Points, in no order, along strands that fork and pass close to each other.
Two points are linked if the straight distance between their rows is under 83.6. Some points are linked to none.
Selun: -30  34 -42 -13  -5  18   6   5  31  -1  -8   2  18  14   1 -21   4 -13  17 -31  15  20  25  -1  -2  -7  10  24   3  28 -17  -1   5 -15  10  -8   8  -7
netar:  -2  34  46 -22 -12 -10  -6 -29   7 -25  32 -15   2   4   9  59 -17  -3  -6   2 -29 -36 -28  24  -5  -4  30 -19  25   8  27  26 -35 -14 -15  16  -8  -5
Gusa:  10  -4  19  10   9 -25  -9 -28   8  26  16   4 -10 -12  -5  49 -27 -17  12  31 -16   7 -29   8 -12  17  -6 -12 -25 -28  50  21  12  63  16  16 -13   9
Nerup:  -7 -12  -1  -2   4   4  15  30  -5  19  -7  21 -10  -9   7 -18  19  16 -16 -20  14  32   7  -8   9  20 -26  -7  27   4 -36 -26  21 -38 -34  -1  16  -9
Detig:  -5  -7  23 -17 -32  29  -4   1 -14 -19   8 -26  -3  -6  -3  24  13   0  -7  18 -20 -14  12   6  -8  11  28  -1 -26  19  -3  47 -27  -7  27  -8   5  15
doni:  28  29  -1 -11   6  -5  -1  30 -16  27  13 -16 -12  20 -15 -22  23   1  -9 -30   6  38   0  16  -1 -19 -32  17   0  -5   7 -31  17 -35   3   3  28 -11
pivun:  -4 -29  21  34  -2   7  -3  14  -6  -6 -22  -3 -18 -19  -1   0  -2   7  -7 -13   8  -5  10  -3   8  -4 -12   9   5 -15 -27 -18  -6 -10 -42  -3   5 -11
gomum: -39 -37 -53   5 -11  13  11  10  22   0  19  32 -27   0  25   5  -1 -33  -5   1  12 -10  17 -23 -21  -9  -8  26  24  11 -13 -19   4 -12 -13   1   9   3
nofim:  -3  42  36  -7  -2 -12  -8 -21  -7 -12  27  -9   2  -2  -4  43 -21   4  12  14 -24 -36 -36  40  -9  -4  28   4  11   3  24  27 -19   1   0  12 -31 -12
mut:  46  -7  28   7  -2  -5 -17 -34  -7  15   9  -1 -15  16  -5  41 -23  19  -7  17 -27  -5 -10  -4  29 -23  -4 -42 -16 -12  22   8  22  38  13 -15   2  15
zed:  12   0  -8 -17  41 -26  12  -7   9  11 -29  -2  51  19 -21 -54  11  23   4 -16  28  67 -10  -7  13   4 -32  10  -3  -3  22 -49   6   2  14  16   8  15
vuvu:   4 -24 -42  -8   9 -12  -4  -4   4  24  24  26  -3   6  -6 -31   2 -20  -7  12  20  23  21  -3 -13 -13 -20  33  15   8   2 -50  30   5   7   4 -10   8
toviv:  16 -23 -12  28  -5  26   0  33 -11   7   7 -12 -18 -21  21  -3  11 -15  -4  -8  22  -9   7 -10   1   1 -13 -24  27  -1  -9 -13   0   5 -21  -9  18  28
Ruv:  -2   8  44 -34 -11 -18  15 -36  21 -24  36 -17  -3  -6   0  77  -5 -17 -18  20 -17 -20 -37   5  -3  10  22 -34  13  18  37  16 -36 -13 -23  32   5   8
gimo:  24  17   6  23  -1 -16 -18   1 -16 -18  12 -21 -28  28 -10   3 -11 -23   2 -12 -34 -23  23  23  13 -17   2  -7  10   9  38 -16 -20  14  -6 -28 -12  -4
kegi:  -8  -7  22 -23 -27  17  14   6   1 -51  -2 -25 -17  -4 -17  41  15 -32 -11  21 -47 -23  -5 -18  -5  17  20 -11 -23  30   7  24 -59 -17   2  19   3  10
mavun:   0  17  19 -10 -13  19  -4   0 -27   7   4 -20  -9 -14   2   9  -1  16  -5  10  -3 -14  -5   8  -2  13  27   1  -8  15 -12  42   6  -1  25  -9 -14  19
tusat:  33 -12   3  21   9  -3 -12   8 -15  -1  -4 -10 -11  15 -12 -13  15  21 -16 -19  -2  22  -3  13  12 -16 -15   0  -1  -3 -31 -25  33 -22   0 -36  11  -4
lefeb: -13  11  16   5 -14  -4   0  10 -21 -12 -10   2 -21 -14 -16   3 -10  -4   6  21 -31 -24  -8   6  -6   4  26  37  -5   5  -6   0 -18 -15 -12  13 -21 -17
vop:  16 -39 -27 -20  16 -15 -26   7  15   5  -7  35  82  38  -1 -48   6   9   0  -4   4  65  -8 -20  19   6 -31 -13  11  19  16 -34  14  -3  34  25  20  10
neni: -13  46  24   1  11 -19  -1  -9 -17 -11  12 -10   1  -5  -7  15 -16  -8  25   4 -29 -30 -22  42 -20  -6  28  27   6   0  15  22 -22  20  15   9 -40 -14
Goret: -33  10 -48 -25  10   4  17   2  23  17 -22  39  26  16 -17 -12   6  11   7 -12  19  47   0  -4  -4  24 -11   8  16  27 -17 -10  29 -26  -1  12  -4  19
zos:  31 -45 -39   3  27 -22 -16   9 -10  -2  11  23  19  22 -13 -26  12  -2  12   1  -4  26  -7   5  -9 -26 -16   0 -11   1 -14 -16  38  16  52 -16 -19  21
lerov:  -7 -22  -7  -1 -22  19  18   3 -14  -4  14   6 -15 -17   8   7   4  -6 -11   4   9  17  14  -8 -19  10  26  19   2   9 -45  26  23 -12  17 -16 -13  24
ren:  -2  23  24  23  39 -44   8 -10 -23 -19   3 -10   9 -14 -17 -19  -4   1  16  12  -2 -21  -2  30  -6 -16  -1  25  -8  -9  25  -5  -6  26   8   3 -41  -7
sepeg: -20  15  -7   1  -3   1  -5   5  15  20 -17   4 -16  -8   9   2 -26   4  12  -1  12 -18 -19   9  -5  -3  27   4 -10  -7  16  16  13  21   9  -5  -6  -9
fogir: -22  -1 -18   7 -35   6  32  -2  56  -4  -9 -13   6   8  -4  -5  -3 -10  33  -8   9 -11  18  -8  21   5  19  -7 -28 -25  18  21 -11  27   4 -14   9 -37
vug:  15 -53 -14  35  -8   8 -15   6  -6 -31   9   3 -18   8 -14   9   5  -6 -10 -12 -39  11  18  -6   4 -15 -14  -2  -9  -7 -15 -30   4  -2 -13 -29  -6   3
Raset: -14 -10  -2  21 -17  32   6  26 -12 -13  -4 -27 -24 -23  22   0  11 -10   9 -11  16 -23 -14 -12  -9   4   4 -12  15   0 -12  11 -19  -2 -31  -2   8  25
nulu:   2 -21  -3  20 -14  -7   1   5 -11 -14  13 -11 -42  -2  12  26  -3 -48  -8  -6 -15   9  32  -5 -19   2  -6   8  21   1   1  -8 -11   8 -20 -18 -12  19
sog: -30  37  26  -2  -3 -15   4 -24  23  -7  20  -9  17  -7   7  39 -17  14  25   4   1 -26 -34  36 -16 -19  36   0  -3 -17  11  31   3   6   5   4 -11 -14
nata: -15  20  18  14  37 -50   8 -17  -8 -22  -9 -16  20 -15 -17 -47  -8   8   9   4   6  -3 -12   2  -5 -23  -2  39   7  -8  29 -36  -8  30  19  -5 -17 -17
fik: -44 -47 -61   7  10   4   1  -1  26   0  12  42   5  10  25  -7  -2 -29  -6   0  19   7  20 -22 -16  -2 -30  15  32  -4  -1 -42   3  -4 -27  21  13  -5
rak:  49 -11  17  20  11 -15 -17 -17 -16   6   1  -6  -5  22 -15  14 -18  26   1   1 -18  -2 -12   9  18 -22   1 -24 -22 -10   7   2  27  27  18 -28 -10  12
Togiv: -26 -27 -32  -9  -9  21  31   2  16 -25  14  32   6  13  16  14   6 -23 -16  -4  12  15  23 -26 -15   6  22   9  13   0 -46  17  31  -8  -9 -11  23  12
paka: -18 -44 -34  14  16 -18 -18  15  32   4 -30  34  35  17   5 -23  -5   7 -10 -19  22  32  16 -26   9  27 -44 -19  26   5  13 -33  -5   3 -31  34  19 -12
lipa:  -8   6 -15 -19  38 -14   3  -8  -2   2 -30   3  36  17 -17 -37   8   8 -11 -23  28  68  11   9   2  15 -19  26  23   7  10 -44  13  -9  -9  11   5  11
duv:  -6 -11   5  -2 -25  17  16 -10  32   2 -11   1 -10  -3  15  42 -10 -13  24  12  -1  -2 -35 -15 -13   7  13 -18 -33 -37  32  49  -3  32  20   1  10 -15
fupu:  -6  -5  -3   8  31 -34  -6  -8   7 -18 -14 -14  20   0  -7 -62  -6   5  -5 -12   4  32   1  -4   6 -19 -14  36   3 -13  24 -43  -3  23  21  -4   0  -3
beku: -23  24 -30 -34  33  -2  39   5  -1  25   1  29  34  27 -19 -10  20   4   7  -3  23  58  -1  -2 -15  16 -28  21  16  25 -11 -27  27 -35  -6  28  -2  32
dekom: -20 -43   0  12 -35  40  19  23 -11 -13 -14   7 -16 -27   7  10  14   2  -3  16   9  -6   1 -36   1  14   3 -21  -8  -8 -19  27  -4 -10  -5  -8  15  12
Kod:   2 -21 -20   2  26 -14  -7   1   1  -6  -5  13   8   6  10  -7   3 -19 -24 -24  19  41  33   6  -4  -3  -6  18  34  -7 -19 -37  30  -3 -20  -6   4  -2
tidid:  15   7  14  14   4 -33  -9 -15   4  18 -20   4   2   2  -8 -14 -16  26   5  -3  18 -13 -18   3  15 -26   3  -8  -9 -23  22 -31  16  12 -14 -13  15 -25
kiro:  37  -6   2  23  -4  11 -13  24 -14   1   3 -21 -29  -7   6  -3   1  -4 -12  -9  -1 -21  10  10  21 -12  -7 -25  10   6  13 -21   1   1 -20 -14  17  15
bita: -14  13  20  -8   5   4  11 -33  23   1  14 -31  -3  -2   3  47  -4 -16  21  -5 -17   1 -28  17 -10  11  16   5 -29 -10  14  55   6  37  29 -10 -24  18
bam:   9 -46 -29 -10  20  -8 -20   5  17   4  -8  41  51  29   5 -20   5  -8 -15  -9  14  51  19 -10  13   3 -25  -8  23   3   9 -52  25   9   6   9  22   3
Zavof:   5  -2  49 -11  -9  10  -5 -17 -12   2  -4 -22 -23 -14  13  46  -8   6 -16  26  -6 -31 -16  -1  11   5   9 -38  -1   3  26  29 -13  10 -13   2  19  23
Dak:   1  60 -35 -10  42   4  18  19   0  22   5   3  13  -9   1 -31  14 -11  22 -10  28   3  -9   8 -20 -13 -23  35 -13  19   2  17   9 -24  23  18 -22  20
Kanov:  32  35  49 -15  21 -12  -2 -26 -39 -18  22 -17   4   9 -16  20  -7  19 -17  31 -31 -26  -6   8  10  19  15 -13 -11  13   0  23 -32  -1 -13  30 -42   4
Puru:  28  -4  43   2  -3  -6  -6 -32  -6  20  -1  -8 -25  -4   4  53 -19  -1 -12  32 -15 -14 -17 -10  22   2   0 -35  -4 -23  34  16   6  27  -3   9  10   9
Pum:  41  13  23  16   6  -5 -17  -4 -22  -1 -14 -11  -9  17 -23 -19  10  28  -6  -1 -13  -9 -16  15  23 -23  -6  -3 -15  -6 -10 -23  19 -36  -2 -23  15 -16
fipof:  27  49  33 -19   7   3 -27  -3 -48  -2   1 -11   2  -7   1 -20   4  24 -16   9  -9 -27 -17  18  -1  14   1   1   5  -4 -19  32 -19 -34   3   6   1  -4
nufep:   2 -19  19  17 -12   3   4  -2 -11  -2 -20  -5 -22 -18   2  27 -23  -5  -4  -1   6 -11   3  -4  -3   3   4   0  -5 -14  -7  12  -2   8 -22   0   5  -3
nat:  26   5  56 -10   4   8 -15 -16 -33   1  -2 -27 -13   2   0  31  -7  13 -38  24 -14 -14  12   3  13  13  12 -38  -2  15   9  27 -16  -2  -8   2  -2  20
Fumu:  -1  11  23 -10 -24  14  14 -21   9  -3  32 -37  -3   0   1  37   7 -20  21   0 -31  -8  -6  20   4  13  26   7 -42   1  16  49  -2  23  38 -16 -11  18
maz: -29 -12 -44  -2   3  -2   0  -4  35  19 -38  43  40   3 -13 -25 -14  15  12  10  22  20 -11 -27  -7  26   1  -6  -8   1  -6  19  13  24  33  30 -22   5
Naka: -40 -23 -27  27 -19  39  19  26  -6 -22  16 -14 -18 -20  27 -10  32 -17  15  -6  10 -13   0 -18 -19   1  -6   0  24   5 -25   2 -19  -7 -25   3   7  22
naveg:   1  -7   7   4   4  -1   0 -18  25  23   3   6  -5 -11  10  44 -20 -16  20  25  -4  16 -33  -5 -28  15   0  -2 -33 -29  36  43   6  56  35  16 -10   4
nive:   0   7   9  -9 -50  24   2  -2  -3  -2  33 -33  10  -1   4  -3  26 -17   0   4 -13  -9  40  10   1   5  24  18 -26  11   0  34 -17   2  37 -16   5   1
vuto:  -5  45  -3  -8  13  -9  -8   6   0  26  -7  -3 -18 -14   5 -12 -18   7  10  -4   6 -19 -22  22  -4 -12   8  15   2  -4  29  -8  10   8   9  -1  -4 -10
vor: -34 -42   3   7 -44  45  16  23  -1 -41   3 -12 -17 -16  -2   9  35 -10   7  17 -12 -16   5 -23 -10   4   4  -1 -17   5  -9  25 -36 -17 -10  -5   9  17
Regig:  -9  12   2  -8 -25  34  17   5  30   0  -7 -36  14   2  24  -3  16  17   7 -34  26 -12  18  -5  34   6  16 -30  -8   4 -18  36  -2  -3   6 -20  26  -5
zib:  29 -53 -10  29  -3  -7 -28   6   0  -6  -9  13   0   6 -11   8  -7   4  -2 -12 -15  14   9  -9   2 -20 -10 -13 -19 -18  -8 -15  10  19   6 -17   7  -3
vumaz:  20 -19  -9  -5  32 -13 -14  -4  13  13 -26  18  70  13 -11 -58  -8  17  -2  -2  21  48 -13 -18  20   8 -25 -10   1  -5  24 -39   6  20  34  17   9  11
Zudo: -15  -3  14  17  10 -30  -1  -8   0  -9 -16 -18 -23  -5  -5  12 -21 -39  11  -5 -21  -3  19  13 -21 -14   7  20  20   0  29 -10 -25  42   6 -10 -17 -12
Fovot:  -1  -1  40 -11 -45  17  30 -21  27 -27   6 -45  20  -1   9  44  17 -22  23  -5  -5 -31  -3   1  24  13  11 -11 -38 -23  28  26 -28   6  -3  -7  30 -22
mobu:  24  -6  -4  21   1 -18 -23   2  -1  -9  -2 -18 -22   8  -3   4 -13  -8   3 -14 -14 -14   7  19  11 -24   0 -11  -5  -7  32 -17   3  21  -7 -31   2  -1
tomis:   6   3 -20   6  14 -19   7 -13  -9   9  20   4 -11   3   5   5 -12 -26  -5   3  18  15  23  10 -31  -3  10  18  11   7 -12   3  27  24  12  -6 -44  32
keso: -17  22 -24 -16   4  -5  11  14   8  48 -29  29 -10  -7  -8 -30  -9  27  20  -5  26   9 -21 -11  11  13 -15  -4  -1   4  -1 -14  25  -3   8  10   1  -3
Tolu: -15  -8 -18  -3 -12  17  22  -1  12   9   4   7   5 -11  -8   1  -6  -5  16   5  14  10   2 -12 -10   2  26  18 -22   2 -26  33  28  15  30  -3 -28  15
lufi:  -7  22  35 -19 -34  -4  20 -22   7 -42   8 -29   8   3  -3  65   3 -19  19  -2 -40 -25 -18  19   1   4  27   3 -23  -1  10  28 -40   0  16   2   7 -14
Zupuf: -23 -43 -15  24   3 -18  -7   8  31  13 -43  34   8   2   3 -20  -9  17  -3 -14  23  17   5 -33   2  20 -31 -16  11 -12  -8  -1  -3  14 -28  28  10 -31
tuzo:   6 -13  19  -9 -33  13  21 -22  19 -15 -14   4  -9 -12  11  65  -6 -17  23  24 -15 -15 -52 -14  -2  13   8 -17 -33 -23  41  47 -14  18  -4   5  18 -14
Gutof: -33 -31 -15  28  -4  35  11  25 -15  -9  26   4 -16 -31  23 -17  30  -5  -7  -3   2  -5  10 -12  -2  10 -28  -5  21   1 -25 -32  -9 -29 -43   0   5   2
dep:  14 -49 -17  22  -2  -8 -11  27  17  26 -22  25   8   3   0 -17   8  24   6 -16   5  11  -1 -18  24 -14 -38 -15  -5 -15 -16 -33  11  -4  -7   0  23 -25
tabi: -24  -9  -4   6   3   7  12  19   5   6 -28   5 -16 -13   8 -15   4  22   1 -28  22   7   1 -11   8  11 -14   2  15   2 -38  -6   0 -31 -40  -3  11 -18
zose:  37  31  45 -13  15  -1 -32  -8 -36 -27  17 -29  -5  20   2   3   2   7 -41  15 -34 -23  21  11   4  16   9 -34  14  16   2  13 -64 -15 -22   7  -6  -7
kag:   0 -37  -8  35   1  -3  -3   9  -7 -25  20  -1 -26  -2   5   6  13 -26  -7 -11 -22   4  39   9  -2 -18 -24  16  20  -5 -12 -37  -2  -4 -25 -24 -12   3
zavas:  21 -28 -34  10  10 -20  -9  -2  -5  24  20  18   3  -1  -9 -34   3 -10   3  11   4  12  14   3  -6 -16 -18  17  -9  -8   0 -31  32  27  28  -3 -19  14
Sukog: -20 -32 -26  -9 -16  15  23  15  -2   8  -1  36  -4  -7  13   2   4  -5 -13   4  23  20  13 -25  -3  18  12  -2  16   4 -40  12  32  -7   6  -3   9  11
zota:  17 -10  40 -36  -5 -13  17 -46  15 -18  10 -15 -11 -19   7  73   6 -15 -21  34 -12 -23 -35 -16   3  16   6 -54  -4  11  41  16 -35  -4 -22  37  20  12
Rokam: -23 -33 -49  -7   5  -3 -12   2  25  25   5  48   7   9  10 -21 -15 -25 -11   3  29  20  25 -12 -11   2 -13  14  22   4   6 -41  17   8  -3  25   8  -3
Zan: -22  -6 -32   1  -6  16  25 -13  43  17 -21  13  25   7 -10  -9  -8  13  19  -1  21  15   1  -7   5  14  23 -10 -25 -12  -7  31  22  30  30   6 -16  -2
Nugar:   5 -27 -12  12   1 -21  -7  -5  -5   3  15   2 -19   8  10  13 -16 -38 -13   1   4  16  39   0 -21  -4   1  19  13   2   3 -14  13  30  -1 -14 -20  19
Fal:   1  47   9  -9 -22  18 -17  -1   9 -10  10 -27  23   0  22 -11   6   3  17 -27 -13 -20  12  25  10  -5  24  18  -6  -4 -27  33 -21  -9  23 -16  11 -33
tezi: -22  52   6 -19 -16  -1   4   1  10   6   1   4   4  -3  11   0  -9  30  28  -9  11 -35 -27  14  13 -12  20  -5  -3  -1   6  18  -3 -21  -2  -8  21 -28
pov:   0  29  -6  -9 -12  25  -6   0  21  -3  13 -29  14   2  19  -9  11  -3   6 -34  10  -4  21  12  12  -4  24   2  -3  11 -20  39   1  -7  18 -16  14  -8
boge: -35 -13 -39  -1  11   0   3 -12  24   1 -13  22  16  -4   3 -15 -24 -27  -1   9  23  27  11 -13 -30  -1  14  31   5   4  -5   2   7  30  30  11 -25  20
sus:  -3 -17   4  13  12 -15  -4   2  -1  30 -14  27  14 -24  -8 -13 -22  16  14  22  15  -1 -10 -12  -6   1  -6   2 -27 -31   9   0  13  53  21  27 -18  -5
dige: -17 -34  -4  14   6 -16  -9  10  10  22 -32  29   1  -1 -10 -24  -5  24  -1 -10  13  11   9 -16  15   1 -30   5  -1 -18 -11 -31   5   5 -21   7   4 -30
Mipof:  22  17 -12 -17   6   2   5  33  -6  46  -2   8 -16   3  -6 -27   9  -1   1 -12  16  28  -3  -4   8  -6 -31  -5  10   4   8 -40  28 -21   5  -7  26  -1
tus: -12  31  27 -15 -29  15  -2  -3   3   0   1 -15  12  -4  10   2   2  35  15   3   3 -46 -14   5  17   1  28 -15 -18   3  -5  36 -11 -26   6 -14  25 -15
Dilur:  -5  39 -32 -20  38   3  29  21  -4  26   9  19  14   7 -12 -24  19  -9   9  -7  32  38   0   1 -23   2 -24  30   4  24 -14 -12  20 -32   8  28 -18  20
Vage:  31 -14 -13   5  27 -20 -10  -3 -12  -1   9  -8   7  14  -9 -21  14   0 -18 -25  12  38  25  23  -2  -8 -11  18  15  -3 -15 -31  36  -4   7 -21  -8   3
Rifik: -16   1  12  13 -12  29 -15  31 -21 -25   5  -8 -19 -26  22 -10  25  -3 -17  -9  -2  -9  16  -5 -16  10  -8  10  30  11 -32  11 -21 -43 -20 -10   6  -1
Pakev: -26  46 -15 -12 -19  -6  18  -6  42  10  -4   0  15   1 -10 -22   1  36  38  -7   2 -27 -16   4  19   0  19 -13 -28   1   4  14   7  -1   8 -10   1 -31
Vip:  -6  -3  11   4 -46  18  46  -3  42 -11  -2 -29   7   2  12  11  15  -6  30  -9   5 -25   6 -12  23   6  12 -21 -32 -31  22  24 -21  22 -11 -17  11 -31
vutu:  -8 -37 -39 -14  19 -15 -13  18  22  25 -15  53  47  29   5 -15  15   1  -5  -8   3  52  20 -10  10  24 -49 -21  28   8  16 -45   9 -11 -16  35  30  -3
podo:  19 -56 -20  22   7 -10 -20   8  12  -4  -5  19  12   5   5   2 -10  -8 -16 -20  13  28  32  -6  -2  -8 -10  -5   7 -17 -18 -29  26  23 -13  -4  12  -2
Bozi:  25  -5  17  12  -6 -14 -10 -10  -7  13 -16  12  -1   0 -13   4 -11  24   4  16  -6 -32 -22  -4  26 -38   6 -31 -16 -22  16 -28   8  -7 -24 -11  21 -21
muz:  20 -42 -23  15  23 -20 -27   4 -20 -13 -10  17   0  24 -25 -20   0  26  10  -1 -20  14 -30   4  -7 -29 -14   4 -15  -1  -4 -12  25  10  34 -23 -19  16
nenes:   9 -16 -37  -1  -3   6  -6  33  21  45 -25  37   0   4  22  -9  -9  -8  -5 -12  35  23  12 -18  13  12 -21 -32  30  -5   3 -25  20  11   3  15  21   0
zelak:   6  39  20 -41  -9  12 -31 -15 -19 -28  15 -11  23  -2  -2   9   6  21  -9  22 -37 -44 -14  21  -3   6  30  -8  -2   8  -3  43 -53 -20  17  15  -1 -12
Pase:  31  37  21 -16   8  12 -37   2 -40 -20  -1  -7  -8   1  -3 -24   3   7 -35  19 -34 -30   8  13  -6  14   0  -9  20   5   4  11 -51 -34  -8  10   3 -18
Fike:   2  18  46   2  -5   8 -10   2 -21 -28  -5 -19  -7 -15   4  10  -2  12 -22  17 -13 -53  -9   3   1  -2  12 -20   6   1  -5   1 -43 -36 -46  11  13  -6
tekod:  35   8  34   5  -9  -7  -5 -19 -17 -12   2 -13  -6   4 -20  18  -9  16 -15  22 -17 -39  -8   2  20 -22  25 -25  -9 -11  16 -20  -2 -15 -33  -5   7 -10
bok:   7   0 -30 -23   6  -3   7  29  12  47 -25  29   2  13  -1 -12   1   7  -3 -17  24  41   4 -17  14  16 -35 -22  28   7   3 -36  21 -15  -7  10  17   3
vid: -14  -4  -9  10 -14  30  18  14  20 -19 -14 -29  -7  -2  30   2   5  -1  16 -28  33 -18  -7 -13   6  -4  16 -21   1   1 -12  34 -13   3 -15 -13  16  12
pudo: -22  18  36   0  14 -14  11 -44  22   3  20 -10   7 -11  -1  47 -18   7  22  18   0 -12 -45  19 -19  -3  15  -3  -8 -22  20  34  12  34  11   3 -18   5
Dof:  36 -25  -6  15  16 -13 -20  -1 -25 -16   0   6 -17  34 -28   1 -10  22   0  -4 -24  14 -15   6   4 -18  -1 -12 -21   3  -7  -3  19   3  20 -40 -22  16
Gugu: -35  28 -32   0 -22  -3  19  -7  67   7 -12  -4  14  10 -17 -29  -1   7  33  -3   5  -8  11   1  26   5  21 -12 -27   0  21   2   1  25  21  -9  -5 -31
Kas:  36  38  23  -1   4  -4  -7  16 -34  30  -1 -16 -17  10 -15 -34  17  20  -2 -12   3   5 -14  10  14 -11 -26  -2 -11  -8   1 -18  13 -43  -7  -4  32 -23
Vav:  43  13  42  10   3   1 -18 -11 -44  -6   4 -26 -11   7 -19   3  -1  23 -34  13 -19  -6  13  12  18   4   1 -13  -2   9 -12   8  -2 -14  -8 -13  -8   1
sizu:  28  13  32   5  10  -1  -2  -1 -45  12   2 -15  -9 -12 -11  -3   2  18 -12  14  -2  -6  -1  16   8   8  10   9  -7   4 -20  10  15  -4   4  -3 -25  10
loze:  18 -27  10  18  -5 -16  -4 -10 -17  15  -5  11  -7 -16 -20   5 -16   0   7  20  -8   5   8  -6 -12  -1   0  17 -29 -21   3  -1  12  39   9   8 -25   8
Gad:   5  -5  38 -16 -22  -2  20 -43  14 -11  -3  -4  -4 -15  12  82  -2 -10  -1  34  -8 -20 -48 -16   1  13   9 -30 -19 -16  32  31 -11   0 -15  20  16   1
Dibaz:  17  -5 -29  -1  10  -1 -21  18  17  43 -18   5 -16  -2  18 -13 -17 -12  -4 -19  28   6   4   1   6  -9 -12 -10  13  -9  25 -23  15  21  -1  -2  15   7
zer: -12  20 -24 -24   9   9  19  24 -11  24  38  20 -15   5  16 -12  17 -16 -25 -10  10  26  12  -6 -27   3 -29  19  30  18 -21 -28  21 -48 -15   5  29   7
Kek:  -3  18 -14  12  23 -22   1  -7 -18  -3  12  -7 -10   3  -1 -17  -5 -26   1  -7  14  19  26  17 -32  -5  -1  44  21  18 -19  -5   9   6  14  -2 -49   9
zel: -21 -25  20   6 -24  33   6  18 -14 -41  -7 -15 -33 -22  -7  29   6 -23 -11  20 -28 -14   4 -20 -13  13   8   5 -12  11 -10  17 -43 -18 -19   4  -3   7
rud: -22  25 -26  -8 -18  19   2   7  24  -3  16  -4   0   9   9 -21  10 -18  29 -16 -15  -3  23   3  -9 -17  11  45   3  24 -31   0 -12 -21  28  -7  -6 -23
nus:   4  54 -21 -18  13   1  -1  21 -17  40   6  -7 -13 -10   2 -27   6  -2  15   2   7  -7 -22  12 -11  -9 -12  27   0  13   5   3  18 -15  22  12 -13  12
koz:  18  -3  13  25  22 -30   3 -10 -24   0   1  -4  -2  -6 -29 -14  -6  10  12  11  -7  -2   5  10   1 -13  -2  25 -29 -14   6 -17  13  21  12 -13 -39   9
rotam:  21  27  54 -40  20  -8 -17 -18 -30 -17  24 -15   1  19  -7  17  -5  14 -40  25 -38 -14   5   0  -1  29  19 -27   0  23   1  24 -59   0 -10  23 -21  -5
Sopuz: -19  -8   0   8  -6  -2   4   2   6   2 -21  -6 -23 -18  11  11 -28 -16   7  -6  12   5   3   5 -16  -4  14  20   0  -4   1  13   4  18  -5  -7 -11   3
niv:  38   3  38  21  -2  10  -7  -2 -18 -26  -4 -25  -6   1  -8  11  -1  16 -19  13 -18 -37   2  -8  18 -17   3 -38  -5   0  -2 -20 -25 -15 -44  -7  18   6
Lokeg: -24 -17  -1  11   2  16   6  24 -13   6  20  11 -25 -22  11 -22  25   9 -26 -10  -2  17  15  -2   4   9 -34   9  18  -3 -28 -35  11 -52 -26  -4  11 -15
reke:  37  36  25  25  29 -38  -5 -22 -29 -27  11 -15   8  11 -25 -18  10  16  14  10 -17 -25  -5  38   4 -14  -5  12 -14  -9  15  -6  -4  -2  -5   3 -32 -19
sav:  29 -41  15  40 -23  22  -3   8 -17  -8  -3 -19 -19 -20  10  21   9  -7   0  10   0 -11  -1 -32   5   2 -17 -35  -9 -22   3  -5 -16  27 -33   9  15  24
penat:  12  41  11 -30 -24  17 -24 -12 -11 -18  24 -16  30  -5   7  -4  11   7  10   2 -42 -44   0  23   7   1  25  14  -8  -3 -11  37 -40  -7  30  -3   3 -16
zome: -23 -37 -13 -10 -25  36  17  32 -14   3  -2  25 -12 -18  17   2  26   4 -20  16  28   5  15 -32   1  10   2 -28  20  11 -34  29  12 -15  15 -19  24  15
futu: -28  11 -33 -24  17  13  19  -3   2  -1  39  30  -2  19  22  -4  11 -24 -29  -2  11   7   7  -9 -26  -3  -5  24  38  21 -36 -22  28 -31 -14   1  28  10
Ridu:  36  44  32   4  22 -21   3 -23 -34 -15  31  -5   8  -1 -28   3  -3  18   3  30 -27 -32 -16  31  14   0   9  -1  -8   0  14   3 -16  -5  -6  25 -44 -10
pul:   0  19  44 -21 -10  10 -19  -2 -22 -24  -1 -17   0  -3  -1  20  -7  15 -24  16 -27 -45 -14  10  -8   9  33  -9  -5  12  -2  34 -39 -20 -12  10   4  -6
kazo: -24  -4 -23   4  30 -15   6   8  17  26 -28  38  29 -21 -13 -44 -22  14  15  24  26   4 -14 -30  -7  11  -8  -2 -18 -10  13   2   9  37  28  28 -27   3
fosi: -37   1 -33   2 -22  19   2  20  20  -9  12   6 -27  -6  17  -6   2 -26  13  -4  -6 -12  13 -12 -17 -12   1  35  17  24 -22  -4  -8 -21   0  -7   2  -2
balen:   2   0  -6   0  26 -36 -11  -1   7  14 -22  -5  20   5 -13 -42  -7  19   0 -16  21  13 -12   5   9 -18 -12  14  -6 -13  22 -41  15  17   7 -10  12 -10
guz:  -6  34   5  13  15 -18  -8  -2 -27   2   9 -11 -16   3   2  -5  -9 -21  12   0 -15 -15   8  26 -17  -2   7  40  15  13   2  11 -14  13  21   0 -49  -1
zop:  -5  37  25 -15  -9  24 -15  18 -27   3 -15 -10  -1 -13  13 -14   7  33  -4  -2   4 -26 -12   5   2  10   4  -3  -3  10 -27  28 -17 -45   4  -9  20  -9
Bol: -41  22 -52 -26   6  11  13   9  28   5 -13  20  14  23  -3 -12  12   2  10 -34   5  38  13  -4  -1  10 -16   9  18  36 -18 -12   4 -42 -20   2  10  -1
Sokuv: -25   7 -35 -14 -16  22  15 -10  20 -22  31  13  14  18  13  -3  15 -23 -12 -13   5   8  30  -7 -14  -6  22  29  24  24 -48   1  23 -27   0 -14  21   5
kovin: -17  -9 -24  -8  27  -7  -5   2   9  -1 -38  10  19   4   7 -10  -5   4 -12 -32  39  40  17   0  -2   7  -2  18  31   5 -10 -24  10   0 -24   1   3  -1

A fork is a point with three links. Follow the links from the first point to the second and name the forks in between, in order.
futu / kazo -> Sukog
kag / zed -> Kod
duv / kovin -> nofim Kod
vor / fupu -> Sukog ren
Fal / reke -> ren
reke / vor -> ren Sukog
Kas / Gad -> Kod nofim
sepeg / Fike -> Raset
Ruv / Kod -> nofim

A fork is a point with three links, a tip a point with one. Leave the first point through the second and follow the links. Name the first fork or tip that comes.
Kod / kovin -> dep
zelak / pul -> ren
podo / zib -> nofim
dep / dige -> Kod
nata / fupu -> Raset

Follow the links from the first point to the second, and from the first to the third. Name the last point that the two ways share.
Ruv / Mipof / Zupuf -> Kod
dep / Mipof / neni -> Kod
gimo / Goret / koz -> Raset
bita / Gad / zib -> nofim
ren / gimo / Lokeg -> Raset

Name the points in between on the shortest way along the links from the first point to the second, in order.
Kek / bok -> tomis Nugar nulu kag vug zib podo Kod Vage tusat Pum Kas doni Mipof
Ridu / Gugu -> Kanov rotam zose Pase fipof zop tus tezi Pakev
Raset / zavas -> Naka Gutof Lokeg Nerup tabi pivun nufep Sopuz sepeg vuto nus Dak Dilur beku Goret Bol Selun rud fosi gomum fik Rokam vuvu
sus / Fal -> loze koz ren nata fupu balen tidid Bozi tekod niv Fike pul zelak penat
pudo / tuzo -> sog nofim netar Ruv zota Gad
